Points, in no order, along strands that fork, close into loops and pass close to each other.
In the rows, 100 means zero.
Points whose rows are less than 88.2 apart are linked; no others are. Some points are linked to none.
sep: [102  83 101  81 130 103  96 119 109  79  99  69 116 112  81  62  91 131
  80  89 106  63  98 145  78 104  99 120 103 104 142]
gamiv: [112 114 113  83 106  89  92 117 104 144 111  72  76 133 138 103  81  69
  78  75  61 109  83  87 113  77 146 125  93 104 119]
lep: [ 92 126 100  92 106 101 114  59 103  96  76 100  90  86  54 129 130 126
  85 144 133  94 111 108  95  81  58 119  96 114 102]
veb: [ 98  92  99  88 114 129  97  94 117  80 110 133  58  86  88 105  99 113
  97  90 130 102 156 101 112  94  62  91 102 100 103]
nek: [ 84 111  94 114  94 106  97  64  86  75  83 118 132  81  84 135 106  85
 107 129 134  74 133  86  97  88  86  77  88  94  89]
bor: [114  81 101 100  80 114 101 118 117  70 100 106 101 118 100  71  86 115
 126  80 114  74 130 141  97 114  69  86 111  79 126]
zovem: [ 63  84  76  94  95  85 104 105 118 108 127 106 112  82 105 131 111 107
 123 110 134  57 120 104  97  70  89  96 101  89  74]
mev: [ 74  72 102 114 119 128 112 120  88  89  75  80 121 118 106  65  80  87
  56 106  57 125 105 116  73 137 135 103  65 107 101]
Fibe: [133 133  83  91  45  83 109 110 134 134  96  90  97 103  95 100 112 110
  85  95  93 139  56  97 112  99 113  96  76  92  74]
Miseb: [120 124 119  77  62  88  89  95 113  95  98 134  78 124  90 123 105  92
  97  70  76 147  86  30 115  85 100 105  91 126  95]
pokuf: [111  96 110 118 142 104 105  88  83 106 111 139  82  94 108  81 122  77
 114  96 130  89 146  82 114 105 111 100 103  85  95]
puvod: [ 89 101  96  72  88  79  78 101 103 160 131  70 101  93 144 123  81  76
  99 111  81  80  94  92 114  64 119 118 106  95  90]
beve: [ 69  75  71  99 105  94 107 104 107 118 126 126  90  80 104 110 142 118
 148  98 123  79 135  99  99  74  81  86 109  88  68]
Vuta: [113 118 104 118  64 112 105 114 105  81  81 121 101 119 104  92  87 116
  95  73 104 112  67  62 115  89 148  90  96 131  79]
zitaf: [106 140 108 100  80  80 100 118 118 146  86 105  63 124  92 113 108  95
  85 126  81 148  95  70 117  70 104 128  89  89  80]
tel: [127 106  95 104 118 109  86 135 101 103  93  89  76 130 126  73  91  96
  89  78  68 118  80  68 102  91 151  77 120  84 110]
guneg: [102 127 112 100 113  92 120  81  84 108  62 104  82  97  36 109 131 119
  83 125 127  97  87 130  94  99  75 141  95 104 109]
modo: [108 135 102  86  85  67  99  79  89 116  88 100 107 117  95 150 117  73
 108 140  80 118  89  33 102  68 103  99 102  92  87]
geki: [117  80 100  99  83 123 109  90  92 108 114 102  90  75  95  76 120 112
 166  53 115  92 120  94 119 133  66  72 111 101 112]
zuko: [121  79  98  65  90  90  87  91 106 113 158 108  82  78 122 101 104  87
 114  63  90  90  94  83 125 107 103  97 103  96 111]
sato: [111 100  85 102 120  96 105 103 103 118 100  88 105  96 130  96  87  84
  77 106  99  80 105  95 112  96 140 101 103  85  95]
gom: [102 123 103 108  91 105 112 126 121 108  91 109  51 110  78 106  87 121
  71 100 125 139  90  93 125  86 112 120  76 121 102]
Muvu: [102 146 111 128 119  83  92  84 107  92  56 119  85 122  84 110 116 101
  75 135 120 135 100  54  95  78 100  96 102 105  74]
sudes: [116 105 111 130  86 114 109 111  91  76  80 126 104 117 100  80  85  86
  87  58 108 115  73  76 115 115 149 102  74 130  94]
Bufe: [ 83 127 119 129 110  89  94  94  72  55  76 112 142  95  75 125  89 104
 115 134 125  75 120 133  68 102  83 107  98  93 103]
zal: [ 82  98  91  83 100 125 105 104 120  91  98 114  50  83  84 123  73 114
  86 101 125 110 135 102 125  89  71 103  98 104 104]
moluv: [ 74 101 101 139 123 111 124 121  79 102  66  82 134 115 108  99  80  86
  83 154  95 104  69 113  71 125 137 111  67 114  82]
fari: [114 101 100 129 114 111  95  96  98 110  99 122  86  79  93  61 131 125
 143  88 129  91 161 114 103 117  73  85 108  95  97]
koni: [120  89  95 126 130 100 102 113  60 102 112 111 136 102 125  99 112  80
 124 119 127  83 102  78  94  96 147  73 102  91  95]
didig: [101  76  74  98 115  96 122  80  89 140 134  66  94  83 106  90 127 104
 157  80  88 101 105 122 121 128  99  87 139 119 118]
Denut: [ 83 104 107 104 140  95 106 112  89  78  77  73 141  97  94  75  86 120
  65 131  75  88  83 145  55 126 111 122  90 107 111]
Kap: [145 100 100 108 105 118 102  94  62  89  92 118  88  98 105  66  99  87
 110  68  90 114  99  94 118 128 139  72 112 107 113]
buve: [109 129 139 108  99  90  96 100  93  65  75 109 106 109  51  86  98 119
  94  73 110  99  77 132  74 129  71 146  75 112 133]
dav: [ 86  50 115  77 101  62  48  91  90 139 157 117  94  80 119 110 130  92
 110 106  63 121  96  70 106  75  62 105 135  97  89]
duli: [107 127 130 118  85 105 104 105  98  57  78 117  97 106  47  88 102 131
  91  75 128 104  73 122  89 117  99 132  67 137 108]
bero: [107 146 109 114 101  88  88  99 126  98  63 127  75 128  83  98 113  96
  71  94  99 160 106  43 104  86  94  93 101 111  82]
Kunen: [ 47  79  95  94 108 119 104  69 125  91 102 112  97  68 100 123 117  93
 100 103 112  97 127  79 108  81  24  85 107  87  92]
Govap: [110 117 112  79 105  75  82 111 100 154 118  63 102 123 151 112  84  66
  90 106  64  86  87  86  97  66 138 125 105  93  97]
nepo: [ 83  75 108  76 113  99  87  56  88  95 139 112  78  68  99 125 116  77
  94  89  81 140  92  71 126  98  59  80 131 106 116]
rar: [ 96  71  96  87  89 104 106  69 107  89 109  94 111  66  95 120  99  72
 105  53  99  84  88  95 112 133  60  86 112  75 110]
bipe: [131 128  89  96  95  64  93  98 114 122  73  91 109 109 111 118  92  84
  79  83  67 118  73  66  99 111 127  95 126  88  90]
Let: [100 129  91 123  99  85 123  95  83 138  61  95 101 115 101 129  93  74
  90 116  99 120  82  77 118  94 141 111 102  98  82]
mana: [130 120 115 123 104 102  73  97 102  47  88 119 109  83  93  71  94 124
  70  81 113  97  90 122  83 124 112  93  82 107 104]
veg: [100 103  96 106  84  86 106  94 119  83  72  92 141  88 102 104  79  98
  97 109 100  62 120 141  80 130  69 103 102  76  97]
med: [103 128 102  90 120 105  92  50 116  90  90 138  83  96 113 106 116  82
  70 113 102 115 139  51 110  79  72  93  86 115  96]
vos: [114 123 105 133  85 101 117 139 132 144  98 100  83 139  78  80 122 102
  85  99 114 156  55 108 110  94 128 116  85 100  88]
mipa: [117 108  91  90  81  93  82  75 111  95  90 117  85  76 104 112  90  98
  78  79  98 118  94  68 125 104 102  76 108  91  96]
bedu: [114 120  99 127 124  94  80 128 111  94  74 109  70 118 111  82  87 106
  77  99 100 120  87  70  99  94 133  82 126  90  93]
Genol: [ 93 121 101  77  74  88  80 101 117 135  82 106  68 102  97 125  94 107
  85 144  65 151 106  56 116  65  70 108 102  98  81]
zedib: [145 106  99  94  99 100  85  77  89  88 102 126  87  84 111  88 104  90
  96  66  98 110 100  74 118 118 121  72 117  95 105]
sebon: [118  96  87 122 120 111 103  98  63 100  69 109 104 104 113  75  84  75
  85  83  75 115  97 104 109 125 148  81 119 104 108]
vuz: [ 96  84  82 128 105  84 121 122  98 115  88  99 132 116 115  59 140 123
 166 101 105  67 142 134  72 106  89  99  98  94  86]
tezo: [ 97  87 107 101 140 117  89 123  98  73  97  81  83 109  80  60  87 132
  69  97 111  90  67 126  91 106 125 117  92 119 137]
rer: [ 58  61  98  85 115  73 102  68  89 119 161 105 104  70 106 136 135  71
 125  89  95  95  94  92 109  88  75 106 127  94  89]
Suku: [ 78  89 108  96 129 103 115 121  94  72  95  80 153 111 114  68  90 105
  77 134  65  84 129 144  42 126  97 102  93  88 103]
gik: [ 77 111 102  94  95  96 116  68 124  90  86  97 105 102  67 137 121 113
 105 138 139  74 125 107  92  81  41 118  94  98 104]
banov: [ 75 116  84  89  75  95 113  81 101 136  94  87  84  81  93 147  97  96
  99 151 109 111  98  82 129  70  90 104  88  87  75]
laku: [ 79 105 100 106  77 117  91  68 121  69  68 102  87  76  69 117  92 109
  85  93 117  94 116 112 100 113  32  82  98  89 105]
geber: [119 109 101 107 116  84  88  86  72  95 107 123 124 106 113 133 112  72
 110 119 122  94 105  44  99  79 130  78 111  86  93]
gasik: [107  74  91  97  90 127 116 123  97  81  88  89 113 125 105  51  81  97
 128  90  82  87 141 142  96 121  92  86 102  78 125]
Gomen: [ 92 100 119 116  92  81  71  78 105  78  90 128 122 118  92 104 107 126
 114  96 116  72 134 150  72  96  40 109 137  81 124]
Lav: [ 86  94  87  81  99  85 119  63  94 122 103  90  99  79 100 146  91  60
 103  97  98  80  98  90 125 110  98 113 112  92  98]
Vimub: [103 117 103  80  50 109  97  81 116  99  88 128  75 102  86 120 101 106
  93  87  92 157  82  42 123  85  83  90  79 129  86]
lifop: [ 75  88  96 114  91 114  87  66 116  77  83 116  99  79  89 112 101  98
 105  95 121  78 137 110 100 106  39  78 117  74  96]
bavip: [ 93  92 101  71  64 112 103 102 137  83 125  92  80  73  95 118  85 112
  94  82 119  86  88  84 119  98  62 100  70  95  94]
Moda: [111  63 129  85  82  79  62 102  86  91 182  83  76  92 111 120 103  91
 104  94  64 133  54  96 114  97  82  91 137 107 113]
Rufe: [ 93 115 125 129 110 100 102 104  90  60  72 124 105 119  93  81  75  77
 108  93 102  90 140 137  88 126  79 118  96  74 110]
Sezik: [109  78  76  64  95  98  92  84  95 130 131  56 105  88 136 112  89  84
  88  83  58 101  66 110 108 104 123  76 133 102 111]
Gage: [ 99  93 110 103  76 137 123 121  83  37  84 105 125 123  99  62  76 106
 110  80  70  89 103 125  80 123 122  97  66 111 102]
Tamad: [130 100 102  78  93 110  83 129  88 114 123 108  55 110 122  94  85 102
 109  79  67 119  96  69 124  80 131  81 129  97 119]
nafog: [ 80  97 111 114 144  99 126 119 108 100  93  65  98 130  89  92  87  95
  88 128 127  64  85 134  81 108 104 150  77 104 113]
Dis: [123  75  91  89  72 140 118 109  97  87 118  84 107  92 108  55 110 123
 159  75  99  71 110 104 106 122  97  71  91  99 110]
tilif: [132 132  86  91  61  77 105 115 123 143  83  78 109 120 105 108  99  94
  89  77  65 135  57  77 106 102 129  97 100 100  87]
ledum: [114  78  99 113 126 138  91 126 101  63 108  85  88 119 105  45  95 123
  77  99 101 108  84 114  93 107 146  88  79 105 118]
Sisu: [104  90 102  80  65 100  89  95  87  95 127  91  67  99 105 136  79  96
 103  74  64 131  43  86 126  94 121  80 134 123 117]
Boto: [104  96 112 105  47 128 105  78  94  47  81 122 101  86  87 111  84  93
 117  60 103  77  93  97 101 128  76  81  83  99  92]
lubuv: [ 94 125 112 130 128  98  94  72  79  86  58 133  83 108  91 108  99  78
  74 117 123 122 121  65 111  89 111  91 103 105  78]
ragaf: [ 98  70  82  69  68 141 129 102  86  82 108  74  95 105 108 102  76  90
 114  63  76  73  74 102 118 106 126  85  92 112 109]
Togif: [119 140 101 108  93  70 114 102  85 140  80  86 112 128 104 144 110  72
 106 128  90 118  70  59  99  82 133 111  96  86  77]
foga: [125 109 107  89 101  56  71  91 106 104 138  91  72 122 109 141  99  76
 102 103  44 115  90  96  99  98 112 101 157 100 110]
Sefiz: [ 88  72  73  69  85 112 119 103 118 118 100  55 116  96 118 101  72  76
  96  75  89  64  99 120 107 120  89  93 104  87 104]
Tigu: [116 132  96 102 102  76 100  87 126 107  90  93  88  89  89 111 109 119
  66 131 125 107  93  97 108  87 101 116  88  93  87]
tep: [100 120 101 109  70 102 127 126 111  75  62  85 136 110  76  77  75 112
  85  94  79 115  89 152  75 137  97 120  66 116 107]
Foli: [ 92  77  99  78 102 147  97  81 100  90 118 132  63  69  94 102 107 103
 122  72 115 120 138  79 120 103  46  68 107  98 102]
tum: [ 75 100 108 106  97 118 115 127  99  68  75  73 138 121  68  65  82 128
  73  99  71 132  71 141  65 129 119 118  65 134 116]
Niki: [113 123  96 100  62 103  95  77 118  85  78 121  83  86  83 109  98 109
  74  82 113 134  90  70 121 100  94  85  77 116  89]
Visi: [ 92  89 112  70  72  78  62  93 109 125 107  94  80  79 106 122  87  98
  84 117  59 137  80  51 120  80  59  99 113  90  94]
mimet: [ 88  83  75  96 105  93 101 109 134 103 116  95 103  84 105  94 103 119
 107  96 124  57 125 133  98  93  88  99 115  83  94]
felo: [ 81  82  85 102 114 107  98  66  91 122 116 131  91  66 104 101 150 104
 143  91 115 100 141  78 109  92  70  76 120  92  81]
tiv: [107  76  76 109 121 105 118 115  59 120 121  95 149 100 122  98 122  81
 146 105 113  68 117 100  89 100 144  76 101 101  94]
rizi: [101 132  89 141  86  90 120  93  96 132  45 108 108 107  77 105 106  87
  84 116 110 143  88  98 117 104 125 106  99 101  72]
Zeru: [101  86  83 117 105 128 107 116  77  95  62  89 116 115 108  70  75  88
  65  83  65 127  91 106 103 117 154  81  96 115 109]
tozov: [ 72  76  90  79 100  74 102  72  82 127 149 101 117  82 109 157 112  69
 128 103 105  81  94  82 112  79 100 102 117 100  92]
Dotil: [ 92  75 114  72 105  66  56  77  93 119 139 120  95 102 111 134 121  80
 113 131  53 111 108  51  99  66  67 105 140 109  99]
Tir: [108 107  88  68  64 103  99 114 138 103 124  70  83  82 109 102  76 114
  84  91 111  86  74  99 117  93 102 103  68 103  95]
naze: [131  96  85 104 127  87 106  74  76 138 125  95 102  89 117  87 131  96
 140  95  96 100 114  95 117 113 127  87 143 105 110]
Pupit: [ 95 101  69  85  78 108 138 101 107 134  67  52 117  95 105 111  75  74
  81 102  81  84  93 128 104 126 103 107  84  97  91]
safaz: [102 103 110  76  59  86  74 112  98 117 107 100  63 111  94 140  75  95
 100  76  51 140  66  66 123  85 105  98 128 119 111]
tanor: [121  88 103  87  92 142 106  96  81  96 116 122  62  76  92  83 102 108
 143  68 117 104 127  85 129 115  84  70 109 106 109]
rede: [100 120  75 103  72 102 143 101 110 140  72  75  94  99  84 113  98  83
  91 116 102  99  90 133 117 113 107 119  76  86  78]
Zelo: [ 97  94  94 125 121  86  88 102  93  82 112 127 127  91  89  98 146 131
 129 109 142  55 130 129  64  85  92  96 112  95  92]
veke: [ 90  93  94 109 129  99  97 130  94 129 139 113  88 103 130  98 110 100
 118 121 123  81 123  86 111  57 137 101 106  89  88]
busu: [ 89  94 113  76  66  68  78  81  94 146 112  72  78  86  97 138  93  77
  86 118  57 139  60  77 126  89  69 117 108  97  97]
terag: [ 93 122 108  95 137 100  87  86 104  87 100 124  85  96  93 125 111 123
  78 149 139 109 125  74  98  55  90 101 106 115  91]
rofa: [104 120  95 133 118  88 111 112 112 113  68  80 104 108  91  84 101 117
  64 129 109 123  56 123  91 110 128 119  88 108  92]
Tinu: [ 99  77  67  87 108 101 102 115 124 127 132  89 104  86 125  69 115 105
 117  82 108  65 128 121 105  93 110  91 103  84  90]
liki: [ 84  86 101  84  60 133 114  91  87  75 103 118  70  80  98 125  79 105
 112  72 100 105  64  68 130  95 104  84 101 118  84]
nog: [102  78  90  89  61 141 131 103  85  58  83  93 119 114 106  85  78  99
 112  74  69  70  88 106  99 117 133  91  79 117  91]
fasu: [105  93  87  76  98  98 101 117 132  85 104  71 102 105  84  87  84 130
  84  89 120  58 102 141  94  98  83 115 104 100 128]
Nufe: [ 90 113 105 131 115  98 120 122  75  84  78  80 136 105  87 117  84  94
 100 153 131  85  78 123  78 112 121 110  69 108 100]
tam: [ 91  94 108  68 103  77  73  64 109 117 121 129 100  99 123 124 112  75
  98 137  63 114 118  36 108  62  63 112 106 114 100]
zeda: [ 79 103 118 139 152  98  82 101  78  81  80 109  84 107  88  98  89 113
  92 145 134  97  60 107  81 105 124 115 105 119 103]
memu: [138 105 108 115 103 121  82 106 104  77 116 116  91  75  97  54 119 131
 121  81 129  84 128 117  98 119  95  77  95  97 108]
Duzug: [ 93 112 102  77 121  97  78  68 114  98 115 145 100  98 128 112 120  90
  96 137  89 112 138  38  99  53  70  90 103 111  90]
remil: [ 73  67  88 121  87  92  96  81 115  95  93 117 126  85 106 109 126  96
 133  83 117  67 127 115  87 109  41  78 123  60  83]
tisoz: [120 130  88 113  60  97 107  79 118  98  66 103 100  81  52 103 120 121
  79 103 118 126  80 134 105 118  85 101  80 104  89]
Nagoz: [ 88  55 119  63  77 123  83 119  92 105 164 110  75  60 115 106  90 112
 118  79  91 112  80  68 125  82  70  89 101  98  94]
rudaz: [113 116 123 111  66 126  88  78 101  35  85 133  87  96  76 102  95 115
  93  68 121  87 116 106  92 114  70  89  72 115  98]
komo: [ 81 138 141 120 125  82  87  80  66  63  71 114 122 107  61 114  97 109
 106 117 116  82 108 131  61 105  66 137 102  95 117]
fani: [ 90  97  97 106 132 105  90 103  96  90 129 141  94  93 102 116 132 119
 113 127 151  92 144  78  95  55 100  88 100 108  86]
Likol: [114  92  88 121 137 126  93 121  93 101 104  93  81  97 112  45 100 115
 100 112 109 101 117 113 111 102 134  79 110  89 111]
gusek: [108 100  87 106  90 121 110 115 104  74  84 103  85  93  91  84  73 104
  85  81 109  89 108 117 118 112 117  90  88 103 109]
gunir: [ 72  57  88  96  97  88 110  88 112 112 116  94 119  80 109 108 120  75
 128  54 104  75  97 104 103 115  45  86 128  61  90]
fep: [135 120  97  90 115  65  85 102 100 111 109  94  86 123 115 121  98  76
  94  81  55 111  85  77  96 103 134  95 151  92 110]
zazu: [ 84  82  97  72  99  96  68 106 120 125 134 122  73  72 122 113  87 115
  88 120  97 114 125  78 118  66  79 101 109  93  86]
gomu: [ 76  90  85  98 123 116 114 131  95 122 121  58 127 117 131 108  91  85
  99 126 125  59 106 110  86  65 143 104  79  99  90]
gog: [133  99  94  85  91 110 106 121 117  99 108  70 115 124 135  76  91  94
  61  75  85  99  70  81  94 104 149 103  59 109  99]
gozur: [ 96 130 123 113 147  94  91  76  92  90  72 120  73 107  72 111 124 124
  64 141 139 122  91  79  90  77  90 118 101 123  98]
ketor: [100 117 101  90  87 116 116 110 117  87  86 107  54  97  58 116  85 129
  77  98 132 119 104 110 119  94  84 117  83 127 108]
risit: [110 107 104  88 113  77  74 113  83 130 123 110  89 107 126 123 102  92
 122 121  74  94 112  57 103  62 122  88 149  79  94]
vez: [ 96  68  81 103 141 126 111 110  81 134 114  61 124 115 136  65 118  94
  98 121  87  84 129 108  88  91 151  87  97  83  95]
vadat: [ 85  72 100  74  78 109 101 110 145  90 134 105  80  84  99 108  96 106
 111  65 123  82 114  96 113  98  49  95  92  81  99]
numar: [ 95  91  99 128 119  84  99 123  88  78 108 115 155 110 106  80 135 124
 145 112 113  59 122 149  46 100  95  99 104  92  97]
peko: [ 99 110 116 117 140  92  92  93 103  77  93 113  92  91  82  94 104 117
  80 112 137  74 118 122  89 100  95 123 105 102 110]
donof: [106  83 104 110  97  85  84 105 123  87 102 121 105 117  97  77 124 133
 126  81 123  69 136 153  77 102  52 102 128  84 121]
dun: [119  85 106  70  96 105  76 108  83 123 132 123  46  95 116 112  89 101
 115  89  73 136 110  72 131  84 103  84 139 103 118]
Bem: [ 91 122 112 145 119  97  94  76  73  86  51 133  98  96  86  95  86  71
  79 102 112 117 116  99 106 116 116 101  93 101  80]
dab: [112 125 103 143 110  85 108 119 127 135  79 101  96 134  75  82 133 108
  83 125 116 148  44 114  88 107 121 114 104  93  76]
bufib: [ 63  94 127  81 155  93  99 103  87  81  84  81 137 111  95  72  85 112
  96 118  64  88  68 133  37 136  86 142  90 102 131]
beg: [ 84  86 110 135 164 107  77 106  93  80  92 104  75 105 100  63  89 111
  83 128 115  92  73 122  83 115 126 112 109 110 115]
lokub: [127 122  86  89  55  96 109 109 134 103  98  78  96  89  98 100  93 124
  77  95 109 109  58 104 111 103 115 101  65 109  87]
dipe: [ 97 115 107 119 133  88 100 104  92  97  68  84 118  96  78  75  96 122
  69 122 100 108  55 139  73 127 114 134  89 117 113]
lepe: [ 96 119  93 115  97  93 119 110  88  96  87  79 132  95  78 136  92 101
 105 146 145  73  99 111  92  92 108 105  72  98  94]
Sotur: [112 103  88 103  84 112 135 121 114 122  72  62 133 114 102  76  96  92
  53 100  78 117  80 124  83 133 127 113  51 118  88]
lodar: [112  66  74  63  97 135 107 114 107 118 136  57 102 107 123  60 106 101
 110  70  87  79 122 110 108  99 129  83  84  92 110]
tadi: [ 68  94 124 115 134  91 119 123  86  72  83  84 130 143  97  95  71  96
 113 142 106  71  95 143  61 109  91 138  97  97 124]
saz: [116 100  83  69  79  80  99  87 107 134 114  60 100  98 127 129  80  77
  78  79  58 111  54 103 112 109 122  99 112 113 109]
Fumi: [106  72 106  70  87  70  55  99  99 134 161  64  90  93 134 114  91  82
 101  90  53 108  64 107 109  87 100  95 139 100 112]
siger: [110 100 119  84  88 106  99 123  99  39  98  96 135 128 100  63  75 128
 106  89  78  89 108 156  60 117  82 100 100  93 140]
vovip: [121 110  98 120 124 114  81 111  90  90  92 122  64  90 105  69  94 116
  87 106 121 113 120  99 114  93 120  68 123  93  98]
muri: [100 103  94  76  75  76 106  74 103 136 112  80  78  88 103 139  84  72
  87  86  76 120  72  89 131 106 104 120 101 105 105]
fopak: [ 97 137 106 118 113  84  92 133 105 119  88  83  83 121 108 125  88 111
  88 151 109 108  82  69  98  57 129 104 110  87  85]
kelu: [138  98  98 113 121 110 108  79  63 114  97 101 103  81 103  62 114  87
 139  81  93  96 132 110 114 145 114  85 119  99 119]
daro: [107 123 109  96 101  93  93 121 122 117 102 116  51 111 104 108  84 102
  68 105 106 135 108  66 124  76 110 126  82 103  98]
molu: [ 98  74  81  76  74 126 117 122 114  77  82  52 128 120  99  82  70 106
  74  95  77  83 114 137  82 118 104  92  74 101 111]
Niz: [ 88 111 102 135 133 102  98 124  86  95  88  97  89 113 109 114  84 102
  88 146 135  95  84  87 102  74 140  99 104 100  95]
Dev: [ 74 135 138 100 143  82  91  99  78  68  83 105 129 115  98  83  80 112
 107  94  74 100  83 145  44 126  72 134 114  84 138]
vig: [117  88  95  90 111  67  81  82  88 143 153 102  85  83 119 101 132 105
 144 101  77 118 102  85 116  96 101  86 153 100 103]
tepal: [105  92 117  78  86  72  55  98  99  98 121 102  60 111  83 143  92  86
  99 101  29 136  89  72  98  94  75  99 150 113 112]
Depev: [ 97  91  94 119 133 104 115 114  99  91  98  94 127 101 117  83  89  88
  93 119 109  60 120 123  87 112 120 110  93  85  94]
dage: [102 122 124 140  94  98 103 108 107  90  80 116 117 107  53  69 108 117
  91  88 119 145  55 134  88 135 110 128  67 133 102]
lige: [106 115  97  86  97  75  89  61  83 100 108 116 121 104 106 150 116  69
 110 127 101 103 104  34 106  69 108  84 107 101 101]
Naf: [ 75  60  95  74  96  96  96 100 123 116 150 123  82  67 108  98 132  99
 126  58 105 102 121  87 111  95  45  96  97  82  87]
Karir: [ 98 123  95 116  69 100 103  83 112  75  55 101  98  80  58 110  85 115
  84 101 113 106 106 136 102 123  71 102  89 102 101]
mugi: [112 123 115 113  61 111 127 106 114  67  89 116  97 109  68  96 106 129
  98  85 130  98  71 102 107 104 114 126  61 136  82]
Moso: [ 98  60  82  92 130 129 129 106  68 129 101  64 133 114 117  73 111  80
 111 108  73  78 143 121  87 112 129  91 106  90 104]
kubes: [ 84  88  88  94 124 101 100 129  95 142 143  81 112 114 145  98 105  81
 113 110 110  66 113  99 100  54 148 107  91  93  86]
vebe: [106  68 105  80 107  72  70  81  94 141 158 120  78  73 115  97 146 112
 142  92  75 140 108  70 115  93  68  96 134 110 100]
dugu: [110 116  94 121  69 119 121 136 126 135  89  72 107 136  93  77 103 113
  82  90 101 143  52 109 108  88 146 106  66 120  94]
Zopo: [ 85  94  95 119  85  97 104  98  86  74  85 118 151 100  90 135  93  86
 134 116 132  61 135 112  80  99  81  84  96  81  97]
pabed: [121 118 124 108  96 115  67  80  98  46  99 128  88  87  67  93 105 132
  78  75 126  84 120 122  80 111  70  94  91 111 117]
zuret: [118  82  84  68  90 127 103 114 113 102 126  61 107 110 132  75  86  93
  75  73  85  82  99  99 103  95 142  92  69 102 104]
lur: [115  86  97  94  69 107 106  80 115  73  91 105 115  80 100 109  87  83
 107  57 102  72 101 102 101 141  68  89  86  78 107]
Sadon: [ 84  72 124  65  68 125  98  97  89  78 137 116  75  67 109 126  86 109
 104  86  90 117  68  48 125  82  70  96  90 107  83]
Pidim: [ 96 118 112 102 133  88 109  98  71 115  61  88 103  91  54  96 110 123
  89 126 122  86  58 127  87 107  99 145  99 103 116]
viv: [ 95 115 116 132 116 110  96  77  78  69  69 137  92  96  84  92  91  73
  95  92 113  89 151 111 101 117  86 101  92  85  94]
Tila: [ 57  98  94  77  95 102 106  65 115 116 106 100  92  64 101 131 103  91
  92 134  98 115 106  64 123  74  47 103  91  95  85]
Ninir: [107 122 119 151  84 101  97 110 114  92  69 120 109 115  72  73  97 102
  82  81 127 149  72  94 108 123 125 106  74 129  89]
tibak: [ 82  56 111  77 105  83  99  91  95 107 175  94  93  62  97 107 137  84
 122  54  91 117  84  95 119 103  56  99 118  92 106]
Gidok: [ 84  87  95 123 138 111 107 133  87 102 128 114  94 101 105  97 113 108
 123 127 148  71 128 105 100  71 126  97 106  97  93]
Das: [ 85  96 100 109 129  90  90  98 100  78 125 132 113  98  81 121 145 125
 112 115 157  64 132 103  75  65  89 105  99 108  99]
Soga: [105 124 105 113  48 104 108 106 109  54  62 103 124 100  74  98  71 114
 100  80  92 102  93 144  85 133  80 102  74 108 103]
nozo: [107 131 100  77  98 101  89  68 141  95  96 122  74  92 102 107 113 114
  65 131  98 142 115  65 108  74  56 104  77 119  96]
timad: [ 89  48  77  82  92 105 125 103 107 122 107  75 123 108 120  82 102  74
 138  65  85  69 111 127 100 124  69  82 130  77 109]
Lugib: [101  82  88  77  73 122 112  92  82  95 117  93  74  89 103 120  77  89
 106  62  83 102  65  92 130 106 126  82 112 118 116]
vonov: [125 125 112  96  65  95  94 127 115  88  99 122  81 126 108 105  90 111
  95  73  89 119  70  42 110  78 134  99  94 115  84]
Zemed: [104 117  89 117 117  95 110 118 117 127  81  61  99 120 127  90  85  99
  61 122  97 102  75 100  99  92 141 112  84  97  91]
Did: [102  95 108  99 103 110 107 121  95  69  98  91 138 127 114  41  91 118
 127 105  68 109 143 154  66 123  81  87 106  76 127]
mesan: [ 83  81 106 115 131 107 123 129  80  82 103  97 158 117 124  74  96  80
 118 132  88  65 129 130  55 119 109 102  88  87  95]
robup: [ 72  81  96 121 131 123 125 115  81 107  69  70 127 118 117  85  80  79
  61 133  71  99  99 116  74 123 137 111  71 107  88]
lala: [128 107  91  99  75 107 119 119 120  86  87  76 128 106 109  77  91 109
  62  84  92  98  72 108  92 125 133 106  50 120  93]
ketep: [ 93  62  70  88 111 108 131 101  80 131 109  81 141 106 121  93 110  74
 132  95  85  56 127 125  90 114 111  90 119  94  97]
sisof: [ 74 113 117 124 121  94 116 120  93  66  65  99 114 129  94  85  64  92
  99 119  91  93 113 152  80 121  88 132  99  90 118]
buvus: [ 97 119  84  95  78  91 113  95  90 126 100  78 121  85  99 151  92  87
 108 141 128  87  91  78 112  76 114  94  76  92  83]
rosi: [ 90  79  76 115 102  87 125 109  92 129 104 113 106 102 109  89 145 102
 171  84 118  64 138 107  96  97  91  98 102  91  78]
fezis: [ 83  81  73  67 101  96  92  92  93 152 130  59 124  86 151 118  92  78
 102 104  76  73  89 106 102  75 129  88 125  97  89]
fetim: [116  89 103 117  80 106 100  98 107 107  98 113 100  94  99  60 128 115
 166  59 113  85 147 112 102 132  55  83 103  89 112]
vukup: [ 90 131 140 110 122  81  73  86  75  70  83 120 126 113  84  94  93 119
 107  94 103  81 114 142  59 105  58 130 128  79 134]

A piece is all that can be reached along the links. How many separate loops has the piece of each point below (a circle has one, a figure eight two, a Y none), and how many tips (points with one link)?
Soga -> loops 0, tips 10
Foli -> loops 0, tips 13
vos -> loops 1, tips 4

A fork is a point with three links, a tip a point with one. Leave the first point through the second and follow the links. Name the first fork or tip that comes.
tilif; bipe -> Lugib
gom; daro -> muri
lubuv; Bem -> nafog
mana; pabed -> gunir
Kap; zedib -> duli
nozo; med -> naze

Name the points in between on the shortest way along the links from the first point to the second, in order.
duli; mipa -> dage, Ninir, sudes, Vuta, vonov, Miseb, Vimub, Niki
rede; zedib -> Pupit, Sefiz, timad, gunir, remil, lifop, Kunen, Tila, banov, buvus, lepe, Nufe, moluv, robup, mev, Zeru, sebon, Kap
geber; Soga -> koni, tiv, ketep, timad, gunir, remil, lifop, laku, Karir
tanor; daro -> Foli, veb, zal, ketor, gom
